Points on a hilly landscape, in no order, each with its height.
A ball rolls from a point to the lowest of its 2 nearest points, and stops where none of them is lower. Distance is the straight distance between rows; heights are no part of it.
j148 h=7.81: [ 42  12 -13  -3  19 -10  66   1  21 -60  22  -1  36   6 -19   9  41  20
 -31  27  23  11 -19   8 -57  12  29  32 -27  -4  43 -41  17]
j285 h=4.83: [  5  17  15 -26   6  53 -24 -19 -10  28  -2  16  -4   3  22  19 -42 -10
 -20  50  47 -29  16  18  53  -7   3  22   2  47 -15  42  -6]
j473 h=5.43: [-13  -9  40  -5 -33 -16 -11 -24 -34   3  29  -7 -43  -2  -5   5  19 -25
   8 -65   0 -40  43 -53  41 -50 -31   3 -16 -38   4 -22  16]
j939 h=8.69: [-45  -3 -19  31 -74  10 -20  25  -5 -32  23 -44 -39 -30  28   9  32 -10
 -10   8 -15  29  21 -20 -31  -4  17  -1  -2 -21 -37 -26 -53]
j364 h=5.45: [ -18    9  -85   38   21  -13  -39    9   -3 -116   25    9  -37  -24
  -10  -25   15   -4   -4   37   31   30   25   -7  -58   29   57  -22
    5  -15  -10  -12  -26]
j422 h=3.52: [-35  32   9   6 -56 -18  -9  14  -4   7   6 -14 -33  -6  36 -23 -34   4
  53 -15  -5 -26   3  16  59 -47 -28 -13  42 -17  18  22 -37]
j964 h=6.18: [ 44  15   7 -16 -14  36  -5  51 -32  46 -44  18  40  -5  13 -26  39 -11
 -27  42  13 -34  -7  23  -2 -18   0  32  -2  17 -57  37  42]
j919 h=5.69: [ 39  30  -4  30  16 -24  10 -18 -28  35  -6  -8  -7   9  33   5  19   2
  -5 -17 -46  12  17  -3  23 -32 -37 -34   4 -22 -27  40  30]
j118 h=7.83: [  4  12  17 -54  14  -2 -28 -18  16   8  -4   1 -33  13   0  51 -37  15
  11  57   2  26 -39  47 -46  54   2   3 -11  43  11  10 -40]
j84 h=4.42: [-54   7  17 -44 -47 -10 -34 -10  23  53  -6  14 -29   3  -1 -27 -16 -11
  -4  38 -23 -20 -13   0  44   2  -3  30   1  14  28  12  -6]
j561 h=5.74: [-54 -49  21  71 -48  -1  26  27  21   0  30 -51  24 -21 -26  10 -21 -22
  -1 -52 -11   9  12  -8   9 -23   8  -6  22   8  -6  14 -60]
j541 h=6.91: [ -2  28   4 -11  -9  65 -15 -26 -14  42  23  30 -37 -15 -16  40 -10  27
 -35 -17 -23   8  43 -37  -2  38  13 -24  29   9 -32 -17  -9]
j175 h=6.71: [ 16   8 -56  33  32 -55 -15 -23 -30   2 -22  -6 -11  30  10 -29 -18  -5
  12 -19 -31   3  32  26  -3 -28  -2 -46   3 -41 -54  15  28]
j865 h=4.18: [  5 -26 -29  -1  45   2 -25  24  -4 -48   7 -16  27  -6  27 -13   2 -17
 -57  61  27  26 -27  43 -52  42  36   5 -33 -12 -11 -12  11]
j952 h=7.12: [  9  43 -15 -29 -65  42 -12 -13 -18  29  10  37 -30  -9 -25  32  26  28
  -4   4 -15   0  43  -9 -32  -6  10 -18  18  12 -43 -16 -38]
j341 h=6.28: [ -1  -2 -14 -26  13 -32  38  -1  28 -17  33  -5  -2  11 -26 -10  10  40
  37 -59  -9   0  20 -46 -50 -24  13 -30  11 -45  29 -54  12]
j76 h=6.90: [ 56  37 -66 -16 -49 -57  47 -41 -20  17  -8   3  -9   3  22  41  24  31
  79   0 -35  12 -10   7  28 -39   6 -24 -31  33 -21 -30  46]
j296 h=7.07: [-52 -17 -38 -44   2  -4 -16  19  53 -54  10   9   1  15 -15 -25  23   3
  17  19  20   4 -37  -9 -24  42   5  21 -18 -26  32 -37   0]
j337 h=4.19: [  7   8  76  35   0  70  -7 -35 -24  49 -13  12  -5  -2 -28  58 -22  -3
 -31 -17  17 -20  32  -5  44  -4 -18  15   8  76 -20  45 -30]
j982 h=7.18: [ -4 -20  91 -21  17  33 -28 -15  10  22   5  -5   4 -53 -49  39 -67  66
   4   1  34   0   5  57 -22  27   4  -4 -23  47  48   7 -29]
j343 h=8.57: [-79 -16   5  31 -66  10   0  14 -22   5  -4 -47 -21 -16  14 -11  -1  12
 -47   0 -23   4  12   8 -32  -4  30  -2  19  -7 -40  17 -35]
j207 h=6.32: [ -6 -60  -4 -35  35 -37  58  29  51 -33  33  -3  55  -5 -50 -33   9   0
  -5 -40  11  11 -11 -51 -63  37  23  15 -12   3  12 -43  -3]
j682 h=7.40: [-14 -22 -10  48  -3  29 -25  22 -11  16 -10 -13  17  40  -5   5   1 -51
 -28 -28   6   4 -11 -10  16  -5   1   8 -18 -25 -61  -2  -5]
j314 h=8.31: [ 91  58 -48  52 -37  12  60 -31 -31  19   4  12   7  10  21  18  58 -21
 -27  -7 -14  15 -15 -21  29 -16  -6  33  -9   7  -6 -23  17]
j972 h=8.46: [-21 -25  26 -22   5   8 -11  36  -5 -64 -10 -27  26 -49 -20 -35  11  47
 -48  46  36  39  34  67 -47 -26  38  -1   0  18  -4  40  -1]
j281 h=5.42: [ 43  55 -28 -13 -11  -7  13   9 -20   4  -7  15   8  11  28 -12  20   3
  -8  26 -24   2  11  27  -7 -20 -12 -15  23 -18   1  31  -6]
j547 h=7.66: [-25 -27  81  -4  17   1 -26  -3  20   3  13 -25 -50 -12 -48  60 -31  11
 -14  -4 -14  12 -16  24 -71  48  -4   0 -19  37  17  -8 -56]
j373 h=7.82: [ 50  37 -25  40 -38  11  13  26  -4  -2   3   0  31  24  11  -6  33 -44
 -23 -33  22 -46 -24   1  49 -42 -27  20 -25 -43  -7  10  15]
j674 h=6.75: [-30 -46  59   5  17 -33   8  23  12   8  27 -16 -13  -5 -45  11 -36 -25
  -9 -22  34 -63   5   4 -39 -18   0   9  -8 -50  56 -15 -12]
j957 h=8.40: [-73 -34  49  33 -19  19  20  -3 -18  35   2 -17  -9 -27  17 -16 -31  37
 -62  -3 -22 -26  11   7 -27  28  14   8  46   1   4  23  -6]
j63 h=4.17: [-22 -32  35  41  52  19  15  20  23   9 -27 -20  62 -11  16 -52 -41 -24
 -22  16   5 -14   7  34  47 -25 -34   4   2   9  17  55   3]
j850 h=7.47: [-40   1 -32   9 -40 -14  22 -28   7  22  30 -25 -30  -9  27  30   7  13
 -28   2 -37  -7  14 -29 -25   8   7 -22 -43 -39   1 -32  23]
j638 h=6.00: [ 12 -68  39 -23  28   5  66  35  45  -3  38  -4  62 -24 -37   4  16 -25
  -1 -52  24   8 -17 -52 -15  23  -4  33 -19  31  33 -27   6]
j316 h=7.62: [ 39   7  12  28  16  50  16  28  -9   4 -21  -3  53  23 -13  10  28 -47
 -34 -26  31  -2 -16   1  47 -36 -17  20 -30  -4 -29   0  26]
j916 h=6.03: [ 10  24  -5 -40  21  26  16 -35  25  66  15  30  -6  19  49 -14  -7   2
 -31  29   0 -40 -34 -20  39  15 -10  26 -10   9  22  21  56]
j917 h=6.04: [ 25  -5 -32  31  38 -35  70 -62 -14  -4  -3 -10  17  33  45 -35  71 -34
 -13 -11 -22  64 -22 -18  23 -12  -2  19 -35 -36 -19 -38  38]
j625 h=6.57: [ 54  30  -9   8 -14 -41  67 -40   4  45   4  -5 -17  10  48  -5  29  20
  24 -20 -79   1 -57 -19  20  -9 -42 -12 -14  -1  32  15  45]
j662 h=6.01: [ 10   3   9  11  -1  21  24  17  43   7  17   0  47  -2 -22  -8 -31  25
  15 -47 -28 -14   0 -53   8  10  -7  -4  11   0  22 -14 -10]
j396 h=6.06: [ -8   5   4 -45  27  33   5  15  42  32   3  18  21  46 -23 -17 -10  -5
 -19  -8  -7  32 -19  23  52  13  -9  -5   7  -8  32  -3  10]
j732 h=7.54: [ 35  13  22 -59  20 -47 -12 -18  -2   6 -17  17  18  49 -12 -10   2 -10
  58 -26  22  -5 -10 -18  28 -16 -38   5   7   6  23 -11  17]
j933 h=6.64: [ -3  -4  56  32  16  55  -5 -14 -10  21  20   0 -13 -29 -12  25 -22  29
 -19 -31 -33  23  28 -34  11  55  -6 -11  43  46   9  13 -30]
j402 h=5.11: [ 36  38 -37  -6 -43  17 -22  25 -13 -19  13  12 -15   7  38  11  31 -38
  23  51  12  52   2  38   3   2   2  23  21   3 -52 -10 -52]
j987 h=6.37: [-21   2  31   9 -22  14  -8 -17  19  46   6 -12 -15 -25 -11  20 -38  42
  35 -35 -44 -14   8 -35  14  29 -11  -8  31  34  25   9 -19]
j788 h=6.50: [  1 -27  20  -5  28 -28  38  26  20  11  40 -13 -30  -1  -9  14  -3   2
   5 -43   4 -18   0 -30 -67  -6  -6 -24   6 -73  58 -36   8]
j303 h=5.98: [-41 -32  19  81 -40  -3  24  30  22  26  23 -57 -10 -44  19  15 -32 -10
  35 -57 -41 -13  -1 -11   1 -14  -7 -33   0 -34  14 -16 -41]
j283 h=7.01: [-21 -21  35 -35  61 -61 -42   0   6 -57 -10  16 -25  16 -36 -19 -29 -31
  28  10  60 -30  32   7  10 -26  -9  -8   7 -27  35   7   9]
j45 h=2.90: [-15  -7  34 -28   7  31 -39   5  18   5  -5   6  25 -49  14  16 -35  34
 -13  41  66 -21  -4  60   0   4   2  31 -58  20  29   2  23]
j635 h=6.26: [ 61   5 -29  52  20 -27  71 -56 -11  21  -7 -31  10  -5  56 -25  23  16
  15 -32 -54  41 -27 -24   7   8   3  -2 -20 -23 -26 -51  36]
j280 h=5.30: [ -7  10 -17   7   0  44 -10  10 -11  56  -4  15  21  -8  35 -26 -27  14
  -9  50   4 -29  -6 -14  17   7   7  11  34  58 -18  62   5]
j511 h=5.68: [ 24  -7  25  -6 -14   5  40  15  18 -22  33 -11  56 -16 -13  11  21   0
  11 -29  -6  21 -19 -73  18  18 -27  30   3  28  42 -20 -18]
j71 h=3.65: [ 48  15  33   7 -50  48  34   4  -9  36  17  28  16   7 -30  28  49  22
   7 -61 -50  -1 -30 -41  29 -22 -45 -10  14   2  50  23  21]
j736 h=4.34: [ 16  36   1  -8 -74  -2 -19   3 -19   9 -17 -10 -32 -30  60  17   4  18
  86  -4 -22  -1   6 -40  25 -22 -24 -14  27  23 -17 -10 -43]
j834 h=8.32: [ 69  39 -20  56 -18  16  65 -18 -13   5 -15   1  34  -1 -15  29  58  -7
 -22  -5 -44  60   6 -55  37 -14 -11   3  -5  50   0   5   0]
j754 h=7.38: [ -1   8 -28  35 -22  11 -39  39  12  -7 -22 -30   2  21 -10  26 -19   6
  24 -38   0 -13 -33   9 -52  39   2  -7  -4 -22 -52 -11 -47]
j550 h=7.55: [-43 -45   1  22  30  33  11  26  -7 -35  -2 -11  53 -66   3 -88 -12   6
 -70  42   5   3  30  13 -12   7  34  16   1  19  -8  41   5]
j883 h=3.43: [-21 -10 -22  25  70   8  -9 -16  -2  -4 -13  12  36   4  25 -54 -40 -39
 -24  41   0   8 -14  44  40  -7  -5 -17   7 -19   5  42  14]
j802 h=5.20: [-30 -23  59  21 -76   2   5 -13 -25  33  10   4 -22  -1 -52  39  15  -9
   0 -70  -6 -43  16 -40  38 -49 -25   3 -16  -6  16 -22 -22]
j824 h=7.25: [-38 -43  49  33   5  42  26  44 -13 -12   8 -18  70 -67   2 -43 -36  31
 -59   2  52 -29  38  24 -18 -11  23  17   5  10  -7  20  12]
j458 h=7.06: [ 33  12 -26 -30 -22 -35  23 -49 -24  24  -2 -12 -42  -7  57  23   0  24
  84 -25 -24 -19 -10 -22  66 -26  -7 -11 -33  26 -23 -55  65]
j157 h=8.16: [ 20  48 -80  43 -31   7  44 -17   4  26   5  15   3   9  32 -33  50 -36
 -33  14 -23  -7  -8 -11  31 -25 -13   5 -10 -19 -37  -1  36]
j914 h=7.99: [ 27  25 -63  48   2  30   5  15   2  -1 -15  12  22  27  30 -51  25 -60
  -8   7  28 -21 -24 -15  50 -16  -8  26  -3 -35 -38   3  30]
j525 h=4.60: [ -2   5 -77  45   7 -14 -21  -8   7 -30  21 -15   4  -8  36 -14 -24 -17
  16  17 -14  38  -7   6  10  30  14 -25   0   8 -26  -3 -30]
j524 h=5.77: [ -9 -39 -34   8  27 -33  40 -46   6 -30   4  -2   8  39  10 -22  53 -41
 -13 -13  16  38   3 -28   6  16  25  33 -32 -37 -24 -70  31]
j356 h=7.31: [ 10  24 -26 -10 -50  -5  21 -32  -3  11   2   0 -20  -2 -12  40  50  34
 -20 -21 -51  24  17 -26 -23   8   4 -35 -15  -7 -20 -38  -1]
j854 h=4.89: [-36  23  16 -42 -28 -40 -17 -35   1  53  27  28 -73   0  28 -48 -10   5
  -3   8 -35 -50   0 -17  46  -1 -24   2  -7   3  34  16  37]
j653 h=4.98: [ 59  -8  48  20  51  34  43 -15   0  49 -31  -5  32  17  -2  30  27   0
  -2 -33  -2  -2 -21 -62  38  -1 -33  28  -9  56   7  25  32]
j142 h=4.28: [-46  -4 -62 -46   8   2 -48 -16  25 -30  -8  65 -58  10  -4  11 -12 -21
  14  67  52  -9 -26  47  -1  49  27  23 -22   9  10 -15  -6]
j492 h=6.46: [ 15   9  -5  30  35 -20 -18   0 -49  22 -23   2   7   6 -16  -8 -31  14
 -19  -7 -27 -26  34  19 -34   5  18 -32  28 -26 -44  39  21]
j578 h=7.21: [ 34  24 -18 -15   4 -26   1 -34 -27  30  -9  -4 -33  -4  72  11  14  11
  64   3 -21   8  -6 -61  23  13 -20   0   5   4 -22 -35  32]
j123 h=5.12: [  -9  -17 -101   25   24   -8  -18  -13  -10  -69   36   -3  -31  -24
    1  -29   21   -3  -23    2    1   66   19  -16  -19   46   57  -10
   -5  -22  -28  -55   -2]
j107 h=6.72: [-66 -37   3  14  63 -36 -39  16   3 -72 -13   1 -30   0  -4 -10 -22 -23
  17  36  43  -1  15   9 -28 -23  17 -16  15 -48  40  12  -2]
j363 h=5.48: [  7  40 -47  -8   9 -15 -22  13  10 -64  -6   8 -44  16  31  19  30 -18
  31  62  15  47  15  44 -15   2  16 -11  23 -40 -13  -5 -27]
j403 h=5.55: [ 17 -20  51 -12  58 -18  12 -18 -11  46  -5   9   3  23   7 -14 -15  -6
 -31 -13 -14 -37  -8 -12  16   7 -25   1 -33 -22   7  26  56]
j414 h=8.06: [-28 -26  83 -16 -37   0  -4  36  -9  21 -22 -21  -6  -6 -37  27  -4  26
  -3 -33 -35  20 -14  16 -36   0 -13  -5  31  -2  30  15 -47]
j66 h=5.90: [-17 -19  28 -29  43  -8  -5 -10  -9  38  17  23  -1  -4  31 -69 -46  24
 -26  11 -19 -79 -25  -1  -7   5 -21   0  -6 -14  30  54  57]
j311 h=5.35: [ 58  12   8  17  12  30  28  13  -7   0 -12  -5  57   2  17   4  42  15
   1 -31  -6  16 -33 -62   9  27 -18  42  16  33  -8 -15  12]
j937 h=6.43: [ 67  14 -35  37  -8 -17  61 -24 -22  38 -13 -24 -15 -11  67  -6  28  21
  59 -51 -75  21 -46 -28  51 -18 -30 -13 -34   2 -13 -17  68]
j405 h=6.48: [ 17   4  61 -70  44  18 -18   2  10  38  -8  12  18  11 -50   3 -38   7
   2 -17  -3  20   1  24  44  -5 -14  -7   1  19  46  25  14]
j615 h=4.82: [-34 -35  42  44  22  14  38  19  23  14  12 -16  61 -13 -42 -28 -66 -18
 -33 -30   9  -4  11  37  38 -33   3 -20  35   7  19  53 -27]
j753 h=6.69: [-46 -64 -10 -41  43   9  23  37  48 -40  10   7  50   7 -36 -41  11 -17
 -28  -6  22  19  -5   2 -37  24  19  14 -22 -17  11 -35  21]
j852 h=4.85: [ 24 -33   6 -33  52 -16  25 -13  -2 -14 -38  14  67  33  12 -45  18  -9
   1   4  19   6 -56 -15  17   6 -13  32 -24  19  -5  -5  51]
j246 h=8.25: [-10 -24  16 -58  12 -11 -37  11  23 -83 -11   4  -2 -15 -25   1  21  21
 -11  59  32  49  12  62 -28  -6   6  -2 -12  52 -12  42 -12]
j38 h=4.11: [-32  -9 -52  80  14 -20  15  -3   5 -21  -9 -13  24   9  44 -29 -25 -45
 -19  18 -18   2   0  21  15 -13 -11 -19  -7 -28  -3  17  -6]
j61 h=4.27: [-40 -20  26 -27   4  46 -64 -16 -11  20  -4  13  -9   4 -39  11 -50 -21
 -23  34  61  -4  17  11  45  11  20  21 -24  73 -42  44 -20]
j675 h=4.88: [-29 -14  25  -6 -78  31  -1   6  11  -4  36  10  -1   2 -49  17  36 -14
  13 -51  -4  22   6 -60  37 -32 -16  11 -16  -6  33 -40 -25]
j173 h=8.19: [ -9  11 -53 -28   4 -13 -23  27  17 -46 -36  18  13  22  -5 -28  21  -7
  33  23  11 -20 -12  38  11  -1   0   6  12 -19 -11  16  15]
j566 h=6.19: [  5  -4  62  15  34  -4 -14  -6 -62  -3  -1  -9  -7 -10  -4   8  -9  43
 -29 -18   0 -63  61 -17 -50  -6  -4 -17  29 -22  -8  18  12]
j338 h=6.09: [-27  21 -42  23  14  16 -56 -16  -6 -39  31   9 -54  11  -8  29 -51  -9
   1  14  25   7  14  27 -29  13  24 -35  19 -12  -2 -20 -64]
j302 h=7.16: [  2  -6 -43  20 -24   1 -34  18 -29  33 -33 -13 -13  19   4  15   8 -17
   3  10  -7  -3  -7   8 -36  19  20 -11  -6 -16 -74   1   1]
j877 h=7.45: [ -8 -43  94  -9  38  11 -64 -21  -1  -6  -7  -2 -56 -33 -53  48 -74  43
  -4  12  29 -22 -15  44 -56  29  16  -1  -7  56  24  15 -70]
j608 h=7.39: [ 27  21  11 -13 -16 -34 -37 -22 -20  61 -19  -4 -51   0  44  38 -19   6
  68  38  -9 -20 -19 -22  -6  37 -27   1  11  38  -9  -6  -3]
j663 h=4.63: [ 31   2  59  22 -19  38  20 -17 -14  18 -22  -1  33  -4 -17  66  22  -9
 -20 -29  -4 -21   0 -21  18 -14 -34  22 -14  52  14  23   1]
j57 h=7.74: [ 24  21  22  38 -20 -28  -2  -2 -11  26  15 -32 -36   0  23  35  -8  -5
  38 -51 -24 -33 -16  -7   4 -11 -33  -9  -4 -52  24 -41 -14]
j91 h=8.98: [-73 -18  13 -21  -9 -22 -11   4  26 -40  21  15 -16  23 -46  16  10 -26
 -15  -1  22   9  36   5  14 -31  10 -20 -10 -29  14  -5 -19]
j389 h=7.53: [  6  -8  58  -5  40 -17 -32  20 -33 -17 -12 -20  -1   6   2  24 -31  -2
  31  -8   0  18  10   6   6   7 -27 -13  30   6  13  11 -37]
j881 h=7.34: [-20   5 -52  -7  -7 -16  13  21  44 -81  18   6  13   8 -20 -19  28  -2
  46 -19  41 -24 -11 -32 -30   3  25  17   2 -45  37 -61  -5]
j197 h=8.82: [-46 -36  47 -48  13   8  -6   6  -8 -69   9  15 -14   3 -44  28  30  -4
 -49  15  38  44  61  39 -17 -24  22  -3  -6 -16   8  16   1]
j268 h=5.93: [ 49  16  49   7  16  25  -7   8 -39   3  24   9  -2  -3  -3  -7   3  -1
 -30 -60  10 -75  27  -6 -11 -11 -12   1   3 -53 -11   7  35]
j304 h=6.85: [  1 -16  80 -65  30  60 -24 -19   7  44 -11  11 -23 -28 -26  44 -42  36
 -15   4   2  25   7  25  21  24   3   9   3  49  21   7   2]
j903 h=5.05: [ 32  33 -29  -1  20   2  -6  17   0 -27   0  -5  37 -12  20 -18  12   8
  -8  30 -11  35   3  -5 -14  33   1   9  21   8 -20   0 -15]
j762 h=5.85: [ 43  13 -16 -34 -17  37 -23  31 -13  31 -20  36  26  12  35   0  22 -26
  28  47  39 -27 -26 -11  15   2   2  47   9  44 -59  16  20]
j684 h=5.49: [ 45  22 -16 -30 -14  54 -22  35 -15  10   7  21   3 -17  41   1  29 -37
  -2  78  38  22   2  38  11   5  16  29  18  19 -35   2   6]
j755 h=8.23: [-60 -45  60  13 -23 -10  -5  22 -15  32 -22 -20 -22 -13  -8  -6   3  49
  -8 -37 -26 -39  -9  -7 -52   8  -1  -6  22 -33   8   9   0]
j940 h=5.34: [ 43  -8  10 -13  37  -7  37 -17  -6  52 -39  13  45  46   0 -34  23  13
 -20 -31 -23 -18 -39 -22   6  -9 -19   9 -25  12 -24  41  66]
j853 h=6.49: [ 38  16   1  29  10   1  21  34 -21  38 -47  -8  47  -4  -4 -39  32  -6
 -53  21 -36  -8 -12  23 -36  12   3   9  -9  -8 -34  41  32]
j558 h=7.30: [ -7   0  23 -57  45 -34 -44  -3  -4 -41 -30  17   2  28 -10  -4  -5 -17
  31   7  22  27  16   5  22  -3 -24  -3  18  20   6   5  -7]
j692 h=8.43: [ -5  23 -52 -35 -42 -14 -26  12  31 -12 -34  27  21  53 -34  11   0 -26
  43  28  15  -3 -23  43  10  -1 -13   0   5  44 -21  22 -33]
j809 h=7.90: [ 14 -34  71 -43  63 -19 -21  51   9 -10 -29 -30  30 -14   9   0 -25   3
  28   2  45  31 -36  40 -54 -10 -10   5 -21 -18  41  -8  -2]
j698 h=5.36: [-68 -32  46  33 -22  -3   7  21  20  -4  22 -10  12  -3 -53 -10 -58  -1
  -8 -37  23 -16  17  29  12 -28  15   6  38   1  32  12 -62]
j228 h=4.90: [-44   4 -21 -30  22  16 -21 -15  57 -56  17  27 -10  -6 -15  24 -20 -16
 -18  48  67 -31   4  57  19  23  18  25 -36  -4  45 -10   8]
j551 h=7.61: [ 40  27 -28  -5   1 -24  57  38  31 -81   3  -5  23  19 -42 -13  61   8
   4   0  35  -4 -20 -10 -69 -28  45   0   4 -39  38 -48   6]
j251 h=5.50: [-19  -9  12 -54  14   7 -11   0  57 -18   0  23  11  30 -58  -7 -16 -16
   0  11  44   8 -35  50  33  11   1  37 -21   6  55 -29   5]
j476 h=3.59: [ 14   2  -1   7  12  32  -9  16   7 -21   0  -4  31 -11  23  36  -8 -11
 -35  49  48 -20  -3  50 -23  19   8  19 -37   3   0   3   6]
j622 h=6.05: [ -8  36 -61  -5 -17 -34   3 -10  27 -49  12 -28 -21 -11  -9  -3   3  60
  28 -19  -2 -22  21 -37 -62 -21  36 -47  -1 -34  17 -44  11]
j461 h=7.87: [-43 -15  96  -1 -36 -28 -17 -16   4  53 -35 -14 -57 -13 -36  56 -23  33
  -7  -2 -31   1 -14  24 -34  21 -11  -1  24  30  37   5 -62]
j488 h=8.05: [ -6   3  -5 -47   3   8 -17  -1   6 -21  14   3  -8 -12   7  19  -5  -1
 -22  64   3  56   8  66  -9  28  11  -8   5  42   8  39 -31]
j868 h=3.56: [-66  23 -53 -24 -18 -20 -49 -22  40  -6  -7  41 -66  -2  -9  -7 -33 -22
  38  48  18 -13   0  36  38   5   0  -8   2 -14  37 -21 -22]
j851 h=5.44: [-23  -1 -70  20   1  -4  10 -15 -11 -41   8  -8 -20  -4  26 -38  78 -20
 -22  -2   6  62  21 -14  -2  30  29  20 -15 -50 -49 -72  12]
j263 h=7.75: [ 64  14  -2 -12  23 -32  30 -65  -9  22  -4  10   0  52  -8  -4   2   8
  59 -57  -3  22 -35 -42  67 -17 -25  12   5  12  32 -29  30]
j784 h=7.63: [-52 -17 -87  -8 -41 -31 -11 -18   0  17   5  -6 -39  -9  48   7   0   1
   9  47 -44   2  10  -9 -36  18  32 -25 -27   2 -34 -20  24]
j880 h=5.22: [ -7   2  50 -31  31  -9  -9 -49 -18  47  31  16 -59   1  29 -17 -10  -8
 -37   6 -17 -20  16  -3  41  -5 -26 -16   6 -20  35  41  47]
j961 h=7.60: [ -4   6  46 -38 -21  -6 -32 -15   2  68 -21  17 -49  -3   8  61 -35   9
  32  67 -16 -12 -40  20 -26  44 -17  26  20  65  -3   9 -44]
j160 h=7.95: [ 65   5 -21  -1  32 -23  61 -60  -1   1 -22  13  41  55 -11 -17  31   8
  14 -32  -8  61  -9 -55  42  -3   3  11  12  48 -13  -7  19]
j927 h=3.63: [-33 -46  70  20  14  25 -33 -19 -11  29   2 -14   0  -7 -48  23 -46 -14
 -13 -16  30  -9  27 -11  44   4   6  16  -9  53 -15  26 -39]
j711 h=4.10: [  7 -16  52  18 -38   4  46  32 -10  13  38  10  28 -16 -33   8  43  -5
 -17 -73 -38 -10  -2 -44 -11 -23 -19  -8  -4 -22  40 -17  13]
j806 h=4.20: [  8 -33  -9 -11  74  21  26  -3  17   0 -25   9  74   4   3 -43 -17 -14
 -26  27   3  18 -20  36   2 -10 -10   4 -35 -21   6  24  56]
j863 h=5.70: [ -1  11   8 -28  40  21  -2 -32 -29  66  -2  39  -8  -2  35 -42 -36  17
  -5  46  -9 -58  -1 -10  35  14  -7  13  14  42   4  64  53]
j105 h=7.72: [ 21   1  71 -14  55 -18 -19  28  -3 -14 -11 -29  -8   7   4  15 -38   5
  17   4  18   1   0  53 -35 -39 -13 -17  15 -43  50  24 -19]
j172 h=8.64: [-36 -46  63 -33  24  20   6  29   0 -39  36 -21  11 -42 -41 -13 -18  33
 -48   3  31  44  44  60 -39 -24  36 -21  15 -20  19  14 -14]
j838 h=6.96: [ 81  56 -23 -22 -24  11   6  34 -17  22 -42  27  19  14  -7  12  23  36
   3   3   1 -43 -14  19 -61   1  16   4  13   4 -33  -5  14]
j442 h=8.83: [-57   1 -17 -13 -49  -4 -32  -1   4 -39   4 -10 -23   8  -5  -7  16  -7
  39 -13   5   6  33 -24   7 -15   8 -12  12 -17  -4 -20 -35]
j164 h=5.78: [ -9   5 -91  29  13   3 -55 -27  -9 -79  29  37 -50   5 -21   3 -21 -15
 -21  17  26  29  28  18 -30  31  43 -43   8  24 -42  -2 -28]
j407 h=6.98: [ -5 -31  47  16  13  10  13  44   2 -21  21 -11  36 -37  -7   0 -25  -7
 -25 -15  37 -36  23   1 -23  -9   1  28   1 -24  30  12 -20]
j11 h=4.49: [  9 -17 -10  34 -56  35  22  35  -5 -11  18 -14  39 -13 -33  18  54 -15
 -18 -59 -17  16   8 -54   2  -4  -4  10  -9 -11 -19 -36 -16]
j493 h=6.40: [-19   0 -13   5  40  -9 -33  20   6 -63   5  -2  -4  10 -27   4 -42  -7
  -4  -1  29  -3   9  13 -45   7  30 -29  15  -9  14   8 -28]
j776 h=4.69: [ 14 -16 -78  17  37  15 -32  12 -18 -67  16   7 -19   9  -3 -17  20 -14
 -54  26  12  52 -27  26 -61  73  61  11 -19 -22 -30 -25  -8]
j683 h=7.58: [-20   8 -22  27  -9 -12 -17  30  28   2  22 -31  -5  11   8  -2 -22  -6
  28 -36   5 -14 -31  -9  -4   9  -3   0  -8 -45  11 -45 -26]
j921 h=8.15: [ 60  41 -42   3  -9   3  30 -20   2  -4  -9  16  31  20 -26  -3  26  18
 -18   7 -13  32  27 -42  37  -7   1  -1   3  43 -24  22  21]
j235 h=6.74: [ 48  36 -35  17 -38 -39  62 -50   3  19   6  -5  -2  15  26  49  18  23
  46 -37 -58  23 -14  -5  42 -28 -25 -36 -18   4  44 -23  24]
j29 h=4.71: [  6  28 -27  -5 -82  12 -10  14 -20  -2   1  15 -24 -29  36   9  31 -14
  50  51  -3   1  31 -10   9 -29   5  16  37  36 -42   3 -53]
j199 h=7.71: [  6  -6  51  63   3 -24 -12   1  -9   7  16 -36 -26 -17  36  47 -41 -33
  38 -14  -1   0   0 -17  25   5 -32   4  31 -11  23  -9 -54]
j292 h=7.78: [ -31   -2 -110   19   -4  -55    4   -8   18  -35  -20  -18  -23    0
   31   -8   29    7   19   43  -27   31   -6   28  -44    4   25  -29
  -22  -28  -27  -21   18]
j515 h=3.99: [ 30  38   2  23 -66  -1  -8  11 -36  39 -11 -13 -19 -15  79 -13 -11  17
  57  -6 -25 -29 -11  -4  40 -34 -37 -12  51   3  -7  51 -21]
j350 h=3.69: [-46 -12  38 -50   0  -5 -39 -11  10  15 -26   6  -1 -11 -15 -13 -47  14
  -6  48  40 -43  -7  30  11  -1  -2  23 -11  32  32  17   7]
j739 h=6.73: [ 68  27 -15  11 -16 -38  23  20 -38  34 -58   3  31   1 -11   9  50  17
 -17   9 -51 -22  -5   9 -76  13  -3   1   4  13 -40  17  24]
j641 h=7.97: [ -5   3 -84 -11 -13 -56   8   7  21 -31 -49   7  18  35  -4 -18  54 -16
  23   7 -15  34 -15  12  -5   9  14  -5   0 -14 -37  -9  13]
j843 h=5.79: [-20  32 -84  39   4 -21   0  26  28 -73  17 -15 -13 -35 -21 -35   4  24
  -4  14  -4   3  40 -21 -38 -13  51 -49  10 -39   1 -20  -4]
j186 h=5.67: [ 28  13  23  -2   8  19   2 -20 -33   8  25  17   1  21  10 -29  32 -15
  -8 -51  -9 -39  19 -61  47 -32 -36   2 -13 -29  -6  14  47]
j690 h=2.78: [-42  56 -38 -27 -49   3 -34 -10  26  38  14  21 -47   6  14  -4 -43  -5
  57  26 -14  -5   0  22  55  -8 -15 -24  38   3   9  -8 -34]
j317 h=6.94: [ -7  -4 -75   7 -21  -9 -34  -2 -31  46 -23   5 -25  21  27 -13 -15  -4
  42   6 -25  -4  17  13   5 -27  12 -49   7  -5 -96   7  36]

Where does a ball stop that starts at each point below?
j957: j690
j608: j123
j173: j927
j692: j927
j881: j927
j550: j123
